Points on a hilly landscape, in no order, each with its height.
A ball rolls from a point to the lowest of its 2 nearest points, and stops where none of them is lower. Distance is the straight distance between rows; heights are no part of it.
Q776: [134 121 105 144 156 114  96 107 146 113 146 176 163  89 104 129 113 181
 118 128 164 118 119 160  80 160 136 185 128 171 119 172 177 148 165 119]  (h 155)
Q871: [159 108 165 113 129 147  83 122 150 115 140 139 124 176 141 113 115 135
 127 128 128 112  99 149 145 102 108 136 144 123 134 173  94  41 141 112]  (h 429)
Q968: [134 122 116 152  63 151 112 155 122 182 170 132 153 104 129 118 133  83
 111 129  91 104  97 169 103 145 170  85 177 110 154 146 111 115 155 156]  (h 469)
Q614: [127 118 182 139  96 130 131 104 132 163 185 122 187 144 125 143 121 139
 158 165 181  56 163 158 168 113 122 138 153 119 109 145 142 142 143 126]  (h 381)
Q598: [122  79 178 125 164 146 145 173 131 172 139  93 146 101 172 148 122 119
 133 150 115 168 132 105 129 193 137 150 164  96 147 189  71 182  99 136]  (h 391)
Q594: [ 79 165 158 154 120 145 169 158 136  83 150 108 137 180 139 117 108 165
 119 103 143 114 130  71 152  80  83 143 150 103 121 145 140 207 114  77]  (h 384)
Q545: [145 127 113 154 131 141 127 143  76 222 134 120 119 131 132 135 129 111
 129 133 150  73 147 144 129 135 125  65  79 124 123 125  88 121 154 152]  (h 686)
Q896: [141 183 119 119 134 139  97  57 141 125 119 134 161 132 126 175 128 102
 155 141 108 125  97 150 142  61 234 126 129 150 108 147 143 121 136 149]  (h 224)
Q673: [117 114 119 120 114 138 127 121 102 146 131  83 128  94 119 203 160 149
 100 146 111 151 145 144 125 121 147 118 153  96 105 103 171 183 119  83]  (h 443)
Q448: [168 103 165 120 132  84 101 154 166 144 143 157 138 100 106  95  94 115
 134  88 173 127 117 142 114 162 137 166 108 104 123 144  98 127 123 161]  (h 189)
Q819: [142 105 131 123 101  94 148 144 122 171 140 157 155  69 146 127 109  55
 161  86  87 131 119 156 107 140 191  85 110 118 134  93 136 133 119 202]  (h 533)
Q869: [123 217 120 150  53 122 118 114 168 122 132 179 134 173 141  64 100 137
 139 142 152 148 106 136 134  82 135 147 134 148 141 137 144  79 135 181]  (h 68)
Q342: [170  78 148 118 143 150  71 120 127 126 138 108 109 167 170 128 117 153
 124 120 149  80 121 137 139  62 110 149 140 108 114 142 136  93  93 105]  (h 454)
Q45: [120  82 105 156 149 165 106 116 163 106 139 135 125 125 132  92 132  76
 138 146 107  65 132 128 117 119 146 107 166 161 146 157 104 105 146 116]  (h 590)
Q243: [105 226 131 158 103 129 142  40 117 109 107 112 114 165 161 116 192 161
 166 162 131 162 109 159 138 117 136 165 148 158 111 124 146 114 163 171]  (h 807)
Q277: [132 121 110  87  75 153 156 131 124 153 115  69  96 123 102 179 166 122
  64 117 138 123 132 172 138 109  99 120 157  99 119 109 173 132 124  97]  (h 423)
Q908: [189 159 136 109 150  86 131 140 139 169 132 154 121 123 105  85 110 130
 118  68 193 119 136 146 111 128 124 136 102 105 119 137 106 107 185 135]  (h 156)
Q723: [104  98 103 126 157  97  86 101 144 109 144 196 188  82 166 155 147 118
 167 198 101 152 163 170 111 186 138 150 188 139  98 144 151 162 107  93]  (h 685)
Q271: [170  31 144 153 121 146 109 144 144 138 143 125 138  96 142 131 124  57
 117 102 146 153 108 166 148 149 161 148 180 100 155 158 114 149  84 125]  (h 574)
Q753: [161 121  82  86 110  81 133 115  96 166 111 122  89 107 110  86 159 113
 134  90  81  81  96 154  73 146 105  83  91 138 124 111 116 111 161 183]  (h 646)
Q64: [137 118  71 122 160 137 121 193 132 145 104 111  98  93 109 116 131  98
 102 147 134 110 141  85 126 188 121 124 107 107 167 127  66 138  97 131]  (h 420)
Q144: [137  98 165 110 138 128 100 175 126 168 126 110 152 108 145 148 115 120
 134 134 117 159 144  97 122 142 159 162 105  91 113 109 105  98  43 154]  (h 324)
Q789: [ 80 211  86 116 157 130 155  91 102 125  95  93 127 181  87 140 173 134
 148 149 162 138 132  97 172 161 108 117  97 166  86 166 127 101 145  77]  (h 239)
Q661: [153  59 149  80 133 144 182 131 162 120 117 132 134  84 138 168 113  78
 116 120 149 120 132 133 163 200 125 156 136 111 137 131 129 184 141 143]  (h 607)
Q537: [120 171 138 202 124 163 102 103 107 125 131 125 160 178 103 143 133 183
 113 135 163 160 134 159 149  80 155 152 120 160 129 135 151  70 122 101]  (h 245)
Q870: [ 87 188 159 163  99 163 152 135 108  92 135 156 128 149 145 130 142 188
 116 165  87 149 146 123 109 143 100 116 157 141 142  99 114 141 175 153]  (h 447)
Q889: [104 125 180 180 113 134 125 138 110 169 173 115 158 148 120 166 128 142
 134 111 188  96 167 139 158  97 133 121 134 100  80 136 137 202 124  99]  (h 359)
Q416: [ 74 140 151 140 157 177 197 170 128  97 124 134 136 170 148 152 110 132
 128  78 121 158 130  42 171 107 113 124  99 115 105 116 119 191  89  92]  (h 345)
Q55: [153  69 109  91 168 107 128 106 119 148 108 100 124  75 102 103 144  85
 133 120 112 160 125 125 102 203 134 125 121 132  95 113 125  62 128 127]  (h 501)
Q966: [153  75 113  90 121  85 147 150 122 146 114 137 144  67  97  97 140  66
 154  78  96 149 106 145 108 187 146 141  98 139 109  99 150 114 110 168]  (h 514)
Q540: [129 121 150  85 124 114 133 101 167  86 108 108 122 120  82 160 113  50
 132 165  96 144  95 123 153 102 160 125 155 139 129 189 134  97 118 107]  (h 716)
Q834: [110 195  58 140  90 126 134 148 119 142  60 139  69 129 166 113 134 144
  63 124 139 132 135  93 112  93  83 131 113 116 117 102 137 153 104 147]  (h 630)
Q298: [103 145  78 149 143 151 122 176 137 124  86 155  97 104  72 146 136 122
  66 135 128 157 158 121 113 170 128 108  93 139 157  96  78 104 133 132]  (h 441)
Q959: [ 91 145 164 170  73 168 144 146 120 146 139 133 154 170 127 174 117 121
 111 101 170 160 142 128 184  73 140 115 127 114  91 101 164 150 100 105]  (h 315)
Q75: [109 160  78 136 121 147 163 136 110 129  61 160  88 103 166  96 129 145
  77 141 126 202 145  96 128 150  65 134  86 119 118  66 120 124  96 137]  (h 647)
Q463: [139  73  93  82 100 135 174 148 118 159 139 168 109  72 134 133 147  58
 131  86  75 116  80 194 128 155 116  68 110 154 141 115 137 201 155 170]  (h 508)
Q151: [180 161 134 105 103 126 189 204  74 184 150 101 136 156 146 136 144  80
 138  78 107 127 126 152 138  62 131  89 122  91 147 125 139 128  87 139]  (h 450)
Q858: [106 126 180 109 135 137 173 182 155 176 139 125  93 143 142  98 104 111
 163 103 161 114 125  75 165  81  95  95  82 114 149 130 111 119 114 126]  (h 526)
Q112: [117 141  97 111 146 138 106  93 176 132 101 126  88 124 139 127 113 120
 125 132 183  49 142 110 140 104 130 137 120 150 106 142 139 137 144 132]  (h 639)
Q219: [176  51 110 124  84 157  95 134 140 137 126 136 124 122 157 144 139  55
  97  77 130 113 113 206 137 121 155 132 182 105 119 127 151 106 114 121]  (h 546)
Q269: [ 99 185 107 162 109 102 103 112  98 129  89 137  94 141 189  99 143 211
 110 145 133 126 166 104  91 148  74 140 115 122  99  85 117 140 123 165]  (h 614)
Q370: [151 106  88 142 118 134  77 119 137 143 160  90 159  89 131  98 100 117
  95 113 104  97  95 101  89 125 184 143 179 100 147 121 140 129  98 130]  (h 117)
Q541: [ 68 181 129 161 164 153 169 127 111 130 116 148 136 178  90 155 127 108
 129 106 175 145 126  94 176 151 113  90  90 155  72 188 107 141 150  66]  (h 280)
Q230: [121 109 137 139 182 134 131 117 114  92 124  82 137 137 115 107 155 130
 136 131  80 143 166 124  76  99 146 125 152 144 136 108 143  45 115  78]  (h 472)
Q568: [133 130 129  90 153 161 162 186  94 163 103 113 122 128 144 173 140 141
  97 117 123 164 139  97 142 149  99 144  89  95 113  97 106 126  86 118]  (h 339)
Q982: [ 70 175 131 142 129 147 119 110 167 162 125 122 104 136 142 110 118 154
 121 129 141 114 137  83 108  70 134 125 115 149 100 119 144  97 141 133]  (h 659)
Q491: [ 87 147 165 120  76 169 152 132 185 132 118 142 105 152 174 155  89  89
 116 113 168 116 143 122 192  77 121 102 139 118 118  90 149 136 125 142]  (h 389)
Q293: [119  79 134 123 177 127 100 119 148 118 134 166 169  80 161 175 120  84
 166 201  90 187 154 109 146 176 173 127 144 119  99 140 112 173  95 133]  (h 691)
Q891: [119  73 204 109 135 178 185 162 131 195 162  98 136 127 170 158 122  94
 158 136 115 126 118 114 160 141 128  97 132 103 142 156  89 157 136 139]  (h 407)
Q128: [173 125 184 119 109 154 179 145 129 104 142 157 118 177 168 101 113  88
 161  94  98 168 116 129 151  44 127 103 147 120 143 109 150  81 132 143]  (h 218)
Q924: [118 179  84 148  76 109 101 116 172 161 151 175 109 137 118 100 131 149
 134 135 159  97 100 151 103  61 137 132 138 163 143 169 184 135 146 161]  (h 143)
Q452: [ 85 165 170 188  92 130 158 120 120  67 144 124 126 156 142 130 116 174
 119 163 143 167 117 128 141  89  82 132 175 131 150 164 157 208 147  70]  (h 412)
Q387: [205 113  96  63  97 137 143 162  92 133 153 143 102 142 126 118 144 165
 113 115 110 101  75 154 105 143  75 126 120 117 153 144 150 120 168 153]  (h 486)
Q102: [166 126 114 148 158 101  85 115 105  82 120 168 133 121  96 121 120 164
 141 162 141 104 132 134 119 144 129 154  95 156 133 141 114 131 115 149]  (h 181)
Q425: [131 176 131 161 151 120  95  97 111 148 123 108 158 146  80 144 103  94
 157 143 133 125 111 124 137  72 211  99  95 156  99 171 105  98 120 131]  (h 250)
Q503: [ 79 147 159 184  98 147 109 151  99 115 141 117 168 157 116 176 115 173
 108 148 144 197 131 126 144  95 126 142 129 125 116 119 171 116  65  76]  (h 273)
Q76: [125 154 138 142 100  93  97 102 164 105 156 166 124 116 112 109 125 181
 126 139 154 150  98 155  96  83 120 165 166 142 126 173 194 156 140 121]  (h 122)
Q863: [175 155 161 137 168 102 140 152 123 125 143 158 157 138 112  87 100 179
 120  83 176 147 156  89 124  95 126 184  93 101 133 110 122 125 139 118]  (h 184)
Q13: [158  96 170 108 125 124 177 203 141 179 144  79 100 139 128 111 134  82
 162  82 155 124 133 132 143  71 134 109 124  95 171 151 129 147  78 132]  (h 488)
Q294: [138  64 125 142 176 135 138 125  86  99 137  41 139 103 112 164 139 129
 124 147  94 158 147 112 107 134 155 111 144 109 139 100 142 168  92  80]  (h 453)
Q790: [162  60 127  89  93 107 105 107 142 106 144 148 128 126 144 106 109  88
 191  80 101  64  84 163 145 110 150 104 111 155 123 104 164 127 142 170]  (h 735)
Q311: [156  53 143  99 152 173 169 179 182 152 145 128 115 114 157  94  91  97
 138  52 131 100 111 117 138 149 144 109 116 113 201 123  81 163 135 161]  (h 601)
Q902: [ 71 103 124 178  62 117 106 134 136 108 127 198 106 118 156  87 161 147
 143 119 117 151 123 170 114 138  77 141 153 173 109 117 177 148 140 144]  (h 654)
Q94: [109 131 178 103 150 134 162 193 154 147 120 146 125 103 145 148 112 150
 106 130 147 201 133  92 127 162  85 181 122 110 127 155 125 127 105 111]  (h 354)
Q326: [ 95 144 132 115  71 151 169 131 181 151  95 194 108 117 197 112 118  80
 108  97 151 152 145 141 145 117  94 129 153 125  91  85 167 111 135 163]  (h 455)
Q192: [147  63 179 151 136 135 168 161 173 122 123 125 137 114 104 147 107  63
 108  99 175 144 156 153 166 180 138 159 141 101 166 145  79 154 123 129]  (h 593)
Q278: [ 93 183 125 146  75 162 121 136 125 148 100  94  92 166 150 111 133 187
  72 129 192 168 115 145 147 129  59 138 143 107 111 138 141 100 139  84]  (h 786)
Q359: [181  84 146 149 168 106 131  92 121  83 131  98 166 120  89 112  79 107
 111 113 131 142 119  89 181 203 160 164 141  99 192 130  41 120 133 122]  (h 649)
Q19: [150  63 130 146  97  89  56 159 141 135 165 141 159 111 108  59 105 111
 160  84 122  99  79 165 114 156 137 155 134 131 130 145 103 142 100 173]  (h 236)
Q683: [115 161 112 139 116  69 128 161 100 168 138 127 130 101 114 125 162 127
 150 169 115 115 162  94 106  88 123 132 118 115 115 131 162 171  68 129]  (h 587)
Q742: [169 143 128 101 123 125 101 150  89 189 129 153 100 153 145 135 104 145
 141 121 175  94 108 132 172 135 115  81  47 111 150 124  85  78 160 145]  (h 704)
Q701: [ 99 133 121 125 205 129 149 105 105 103  99  76 106 135  98 139 146 135
 131 137 119 192 145 104 101 101 125 105 110 162 104 123 162  78 125  54]  (h 483)
Q246: [119 189 125 152 119 152 148 107 101 134 126 115 160 172  75 128 112 189
 110  98 179 187  98 108 159 104 137 138  76 145 116 135 161  86 154  81]  (h 215)
Q688: [ 95 181 104 131 148  96  99 124 106 140 108  86 105 144 128 122 153 173
 135 158 129  81 175  92 105 148 110 117 113 121  93 114  91 147 135 133]  (h 606)
Q69: [136 122 105  94 102 117  92 123 178  96 152 118 145  90 107 130 114 157
 101 113 104 112 104 127  71 111 166 173 170 109 140 136 178 157 130 120]  (h 81)
Q586: [124  87 124  93 149 110 133 123 160  86 129  80 157  90 100 155 103  78
 111 176  91 167 108 104 128 169 143 161 173 116 148 178 136 105  84  80]  (h 722)
Q619: [107  66 143 121 194 102  89 118 130  96 132 117 137 110 152 144 114 150
 154 176 125 158 147 138  82 230 100 126 134 146 124 129 117 115 128 107]  (h 373)
Q617: [132 188 156 107  73 123 115 124 144  78 136  86 102 214 112 139  98 136
 134 107 137 101  93 118 174  49 137  97 141 110 127 139 115 161 124 135]  (h 397)
Q681: [143  69 165 142 162 100 113 145 110  92 150 105 153 113 145 149 130 150
 147 173 129 140 153 157 113 196 105 161 161 110 159 156  99 168  81 115]  (h 382)
Q70: [162  83  87 158 196 123 116  65  76 106 116  53 136 115 120 122 158 132
 136 136 101 126 166 139  74 129 171 111 147 138 118  90 154 118 133 102]  (h 462)
Q26: [137 120 193 122 138 133 127 126 121 121 170 150 163 126 163 152 123 115
 171 162  66 123 116 107 141  77 161 121 156 100 120 154 108 185 113 126]  (h 293)
Q974: [149  72 119 130  77 131 108 134 157 182 172 140 130 108 170 113 133  75
 141 107 129  62 114 178 132  99 152 100 182 101 138 144 155 145 128 126]  (h 507)
Q125: [135 117 103 107  67 138 150 163 183 111 112 187  98 133 129 123 128  97
  86  74 174 131 128 181 142 133  85 152 160 130 124 111 172 136 141 141]  (h 513)
Q260: [131 148 205 142  93 149 176 142 118  83 152 143 152 172 140 135 129 122
 152 130  82 148 141 107 161  60 137 121 158 108 134 104 130 154 122 139]  (h 268)
Q578: [135 147 119 141  60  23 118 119 129 172 121 157 140 109 150 127 130  80
 158  84 122  94 147 181 107 101 169  78 112 121 119 110 156 117 115 208]  (h 556)
Q330: [163 156 174 103 168 118 146 136  96  76 113 132 117 205 152 121 115 148
 131  61 130 155 114  74 192  99 104 148  97  77 131 146  52 135 140  79]  (h 677)
Q581: [184 137 116 114 118 149  99  84  92 123 130  67 146 157 122 155 120 122
 126 102  86  97  96 137 120  65 218 108 136 108 125 116 136 118 139 137]  (h 191)
Q28: [ 70 229  92 201 138 149 141  53 125 104  90  98 131 163 169  94 151 161
 153 143 133 169 132 107 122  76 158 160 114 164 107 100 154 127 125 127]  (h 814)
Q524: [ 94 127  89 145 210 137 109 118 156  93 106  86 115 130 124 112 127  91
 128 167 119 116 170 100 108 149 142 102 158 150 128 155  85 120 145  87]  (h 608)
Q962: [155 104 123  96 171 173 192 106  97 121 140 169 142 122 135 100 160 170
 103  98  82 133 150 141 110 140  85 123 108 143 141  62 122  86 180 119]  (h 356)
Q585: [168 159  94  80  74 118 192 149 158 140 127 149  79 150 124  86 110 111
 103  74 181 133 124 162 148 103  74 105 123 122 160  95 157  93 156 138]  (h 572)
Q213: [ 80 141 130 136 115  98 106  66 131 132 119  83  97 132 108 138 171 174
 162 176 126  97 167 131 108 149 127 112 115 153 101  92 142 138 142 167]  (h 598)
Q711: [ 97 156  97 136  80 154  83 118 157 131 104 148 105 136 187 135 140 185
  79 131 163 140 130 156 109 131  89 177 166 133 110 123 183  98 120 125]  (h 771)
Q77: [151 125 117 148  96 152 107 143 120 129 123 206  99 159 149  84 115 168
 132 136 166 127 118 115 170 124  81 124  70 131 172 104 113  82 143 145]  (h 729)
Q229: [ 88 203 153 107 116 145 144 105 131 123 119 104 142 159 151 133 143 174
 118 168 149 167 112 135 137 149  78 170 169 140 114 176 157  57 148  76]  (h 797)
Q656: [122 104 160 142 168 132  87 119 121 126 183 123 210 108 164 141  92 154
 145 177  88 123 119 115 114 102 164 151 181  98 128 163  98 158  77  99]  (h 306)
Q292: [125 114 133 146 142  96  67 133 112 170 170 110 209  87 125 132 103 130
 142 192 124 141 139 120 115 147 159 160 150  98 109 138 101 113  32 139]  (h 316)
Q496: [172 143 131 133 116 142 134 185  93 140 149 140 144 150 140 113 148 131
 118 113  78 118 135 128  97  93 132 131 140 100 150 121 115  90 115 145]  (h 422)
Q63: [118  72  99 133 114  80  77  90 122 134 160 111 171  95 106  45 128  88
 180 137  99  83  96 125 128 195 138 133 158 168 114 122 118 103 105 163]  (h 286)
Q506: [109 159  94  88 159 120 142 138  90 126 100 119 137 152  79 148 146 146
 119 117 167 120 169  79 195 177 121 116  51 108 120  87  72 121 139  89]  (h 517)
Q460: [204 105 124  72 113 107 126 103 106 106 117 141  81 143  88 123 130 188
 119  90 157 132  84 155 140 155  89 128  79 121 146 107 134 118 195 149]  (h 512)
Q593: [ 78 158  94 160 188 112 128 112 113 169 108 112 118 103 123 121 154 140
 113 139  83 162 177 115  42 114 151  84 115 147  85 102 121 128 148 143]  (h 681)
Q149: [121 175 131 120 113 142  99 174 144 131 100 194 109 137 170 130 120  91
 112 152 120 118 128 117 134 132 116 133 142 128 117 155  88  95 108 159]  (h 374)
Q3: [126 116 141 143 113 141  95  90 138  94 123 163 125 157 170  79 106 211
 139 160 180 122 142 113 167 134  73 169 106 131 135  91 138  81 119 118]  (h 746)
Q9: [124 110 123 126 110  96 104 105 152 147 124 129  68  71  84 140 137 119
 122 116 118 139  89 143  85  90 163  83 119 129 116 144 165 197 156 141]  (h 706)
Q200: [181  89 161 139 159 115 129 111  95  78 121  97 138 113 116 141 113 121
 105 117  96 163 100 131 126 218 147 146 161  95 155 143  53 159 158 142]  (h 655)
Q806: [ 85 142 151 135 131 143  80 107 162  89 156 148 158 136 145 142 113 188
 132 179 105 108 118 149 100 145 136 152 171 152 136 165 112 101 136 131]  (h 335)
Q659: [166  68 163 105 167 164 201 131  88 180 120 112 115  94 111 182 140 102
 116 120 130 178 128 156 149 155 120  91  84 123 126 112 104 174 136 145]  (h 438)
Q609: [107 164  62 124 127 125 114 185 137 124 112 153 100 117 126 123 145  85
 121 186  98  78 146  94 110 140 117 112 136 139 150 160 101 134 113 145]  (h 400)
Q34: [143 142 137  97  91 147 157 168 114 119 127 138  97 146 117 162 135 146
 107 171 137 117 104 123 160 143  69 125 125 126 151 162 133 145 149 128]  (h 463)
Q897: [138 142  75  76 135 121 103  94 156 108 111  69 133 103  93 125 117 156
 109 135 137  64 145  84 120 178 154 160 112 114 135  89 123 116 129 135]  (h 497)
Q427: [151 143 148 125 146 120  84 142 117 146 123  93 113 150 113 133  82 100
 143 101 138 102  96 101 148  71 166  89  76 112 120 141  89 114 101 130]  (h 290)
Q79: [ 48  93 103 127 121  97  96 117 154 123 135 187 141  85 152 129 160 136
 164 156 113 141 148 171 100 186 106 148 160 187  82 131 184 146 141 109]  (h 676)
Q465: [ 81 207 139  87  95 137 153  71 170 119 117 104 118 144 134 142 183 142
 143 172 121 143 106 138 136 140 119 165 175 158 115 156 160  84 164 142]  (h 802)
Q930: [114 132 111  91 169 121 149 129 137 115 118 105 162 109  99 137 118 142
 126 150 139 107 190  68 146 206 136 151  92 110 124  69  87 127 143 128]  (h 506)
Q773: [122 129  83 162 134 150 130 182 147 116  89 195  87  99  92 137 111 101
  85 133 156 160 130 117 128 115 121 133  88 160 155 126 149 117 109 132]  (h 467)
Q365: [125 184 109 108 159 176 215  86  85 131 125 142 155 132 147 102 158 167
 121 137  83 142 146 104 110 104 102 121 121 160 110  88 166 103 181 123]  (h 376)
Q280: [127 160 167 104 139 101 164 134 154  70 103 107 142 160  68 149  92  73
 135 118 124 150 115  89 182  73 135 149 116 129 124 166 123 113  88  94]  (h 705)
Q892: [125 148 109 149 178 120 141 131  71  85 109 137 121 122 163 137 143 170
 125 156 107 172 160 110  75 110 107 140 136 140 127  94 178 160 105  94]  (h 827)
Q654: [ 60 140 155 163 159 169 190 157 130 125 139 139 174 150 108 184 106 126
 112 116 141 175 144  81 163 141 117 125 104 138  94 148 133 150 134  68]  (h 313)
Q443: [147  85 156 109  92  98  89  66 138 103 139 120 107 111  82 138 119 128
 173 123 103 107  73 157 118 116 180  90 106 147 124 124 154 153 162 183]  (h 723)
Q256: [172  88  85 124 112 125 138 122  80 208 140  85 102  90 132  97 130  68
 126 110 112  77  85 154 119 161 133  48 114 121 160 118 106 107 135 173]  (h 666)
Q88: [105 104 125 159 169 127  59 104 130  95 157  88 171 116 147 151  87 151
 113 175 116 124 116 149  76 137 158 136 192 130 153 158 110 133  93  70]  (h 318)
Q549: [130 121 106 108  79 115 149  87 143 121 112 147  94 142  78  93 156 153
 131  72 141 112 110 188 123 150 100 114  95 176 133  80 158 111 200 177]  (h 550)
Q129: [131 154 170 128 126 115 160 126 109 155 144 101 167 159  43 153 116 144
 125 116 174 141 122 124 174 150 125 121  83 122 124 164 111  99 178  87]  (h 185)
Q56: [ 78  76  81 191  92 117  81 151 122 142 144 189 140 110 163 125 177 146
 130 124  70 108 149 165  70 118 132 119 143 163 129 108 157 151 122 136]  (h 625)
Q15: [152 170 135 119  82 145  99 140 157 123 150 183 135 181 173 109  87 119
 135 117 106 148  89 132 127  37 157 121 149 138 127 141 149  63 122 164]  (h 138)
Q220: [127  68 222 116 164 159 211 145 128 169 134 109 157 130 124 184 114 112
 138 101 135 190 143 117 179 152 129 139  93 108 125 137 105 145 139 118]  (h 424)
Q957: [105 145  96 164 138 100  79 153 134 130 126 178 116  85 127 159 135 138
 130 182  96 157 142 102 103  71 165 124 127 119 134 137 154 196  62 102]  (h 597)
Q583: [162  63 113  96 130 142 148 121 117 127 152 145 151 118 134  89 147 166
 144  82  98  77 139 135 104 161 102 152 108 131 124  66 155 101 163 147]  (h 332)
Q567: [131 141 141 120  81  40 118 137 148 171 134 165 137  84 144 116 156  85
 164 121 115 109 166 129 105  92 153 141 150  87 104 112 156 167  65 163]  (h 576)
Q380: [ 43 159  97 144 156 164 160 124 153 139 113 137 102 107 134 117 140 153
  97 151  90 171 159  96  72 116 102  98 124 166 120  78 146 100 143 125]  (h 672)
Q783: [148 191 155  91  60  98 124 147 105 112 136 137 113 153 123 169 131 126
 136 170 121 120  91 127 167  92 120 114 146 101 127 168 137 187 115 138]  (h 442)
Q492: [ 86  88 158 129 173 117 117 157 149 137 132 133 109  95 135 158 109 162
 139 185 157 176 140 101 112 180  86 141 102 145 128 150 137 118 103 103]  (h 364)
Q142: [120 167 107 147 105 123  80  64 158 137 124 150 125 169 173  90 149 209
 139 119 185  97 135 161 123 123 104 197 133 152 107 119 155  79 136 159]  (h 758)
Q89: [ 87 165  83 147 202 151 120  80 171  92 105  91 111 136 125 143 139 155
 119 135 164  95 158 118 103 106 151 159 139 173 122 139 142 145 154  87]  (h 621)
Q93: [ 74 159 162 155 150 142 166 123 112  47 121 133 128 154 147 162 100 183
 118 175 112 184 129 115 102 147  87 125 154 161 175 131 133 162 160  72]  (h 431)
Q316: [151  65 135 164 158 149 134 122 154 118 147 129 136 106 119  84  81  71
 120  89 138 111 104  86 163 190 161 115 143 123 200 117  47 128 147 145]  (h 635)
Q180: [177  50  88 106  78 119 122 146  90 146 144 122 132 119 143  89 131  82
 171  91 102  57  78 169 149 186 116  92 104 145 166 104 124 124 138 178]  (h 694)
Q707: [143 110  98 119 143 148  89 111  89 108 129  68 130 153 141 159 140 163
 125 159 128  72 134 117 135  90 128 142 131 129 120 133 161 129  90  76]  (h 473)
Q101: [115  72 149 137 141 163 127 169 182 128 134 148  83 126 134 107 112  95
 135 120 127  87 130 101 139 112 118 104 112 133 162 130  88 108 127 135]  (h 562)
Q398: [159 173  84  47  89 107 163 121 132 142 109 122  75 144 117 104 135 117
 103  71  97  99 102 170 122 115  99  65  90 123 166  85 121  74 164 169]  (h 618)
Q54: [ 83  97  52 166 142 105  71 157 130 128 138 146 128  84 144 141 144 140
 126 173  75 131 162 116  50 154 150 106 134 135 149  98 150 173  89 126]  (h 609)
Q226: [153 126 158 145 185  94 120 118 119  49 108 160 144 136  89 123  94 183
 131 135 153 174 150  93 152 125 121 181  70 125 158 104 102 119 102 107]  (h 201)
Q606: [155  91  60 129 134 129 120 189 138 120 106 196 119  71 102 131 124 100
  97  81 129 137 108 140  97 147 139 159  92 148 140 124 159 175 114 152]  (h 500)
Q466: [158 159 124  79 108 157 193 106  96 132 120 111 130 137 133 148 166 119
 104 109  92 125 130 152 128  86 114 114 149 121 112  97 170 119 161 130]  (h 396)
Q730: [118 139 142 114 135 137  88 152 157 102 134 162 151 110 154 122 112 113
 117 146  76 118 111 116  95 184 147 151 170 118 113 152  68 115 133 153]  (h 352)
Q634: [147 136  43  95 133 111  82  88 120 138 106  71 144 122 129 136 151 123
 119 174 149  54 158 128 129 160 140 171 147 126 106 133 153 103  88 121]  (h 487)
Q561: [136 117 158 138 126 122 106 147 141  99 140  82  99 152  98 147  97 116
 124 118 139  87 108 105 155  61 139 110 124 104 136 162 106 201 105 109]  (h 340)
Q46: [ 81 121 125 132  84 118 123  65 159 129 103 114  89 134 114 134 197 135
 144 117 135 108 146 192 115 162 127 124 144 164 101  91 147 113 167 181]  (h 584)
Q848: [122 167 119 164 117 169 110 157 121 161 142 117 135 149 135 117 164 114
  91 122  90 116 134 169  77 111 146 107 183 122 131 167  98  70 166 119]  (h 444)
Q455: [130 116 207 128 125 127 136 123 147 124 155 122 139 173 128 125 112 116
 155 143 159  76 150 133 188 135  92 130 139 109 136 164  62 112 149 115]  (h 402)
Q791: [ 91 196 151 135 114 112 145 118 115 117 104 138 146 171  69 135 152 135
 130 174 182 158 155 129 202 172  98 138 109 145 128 158  94  65 151  87]  (h 211)
Q68: [117 207  89 180 138  99 115  92  91  65  94 115 114 149 131 102 154 182
 137 156 136 138 154 127  95  83 128 157 135 160 140 111 171 148 101 117]  (h 821)
Q602: [177 131  88 112 109 134 131  81 122 122 147  85 161  99 115 116 112  77
 123 118 101  75  96 115 135 106 204 111 181 114 163 118 153 148 139 135]  (h 154)
Q283: [200 114 176 132 173 135 126 138  97  95 106 123 119 162 137 146 111 137
 108  73 134 144 131 131 141 131 141 143 114  79 135 129  48 158 159 125]  (h 664)
Q464: [164  89 150 108 150 145 190 138  96 154 132 153  85 103 139 129 157  95
 148 122 106 121 106 161 123 130  92  74 109 139 135 141 118 175 163 169]  (h 461)
Q30: [109 117 117 173 160 125 135 140 115 152 126 151  81  72  92 126 134 149
 107 129 125 162 134 126  63 116 122  92  86 153 120 117 130 179 155 154]  (h 690)
Q317: [128 100 115 106 202 101 100  78 120 114  82  66 103 114  87 149 142 131
 124 148 143 186 141 135 110 176 130 127 108 146  99 136 132  61 138  78]  (h 492)
Q178: [153  71 102 116 133  96 133  95  96 148 166 111 161  88 113  65 144 130
 181 144 116  65 127 120 110 218 118 132 122 150 115 110 139 123 159 158]  (h 308)
Q381: [148 175 160  96 173  88 169 126  89  86  90 114 128 168  88 132 126  79
 164  96 135 135 130  80 188 131 127 118  84 114  99 148  75 134 122  98]  (h 692)

For each start below, name the point where the ball stops.
Q659 -> Q869
Q55 -> Q908
Q723 -> Q908
Q269 -> Q69
Q634 -> Q129
Q280 -> Q496
Q443 -> Q496
Q606 -> Q869
Q617 -> Q69
Q753 -> Q129
Q93 -> Q129
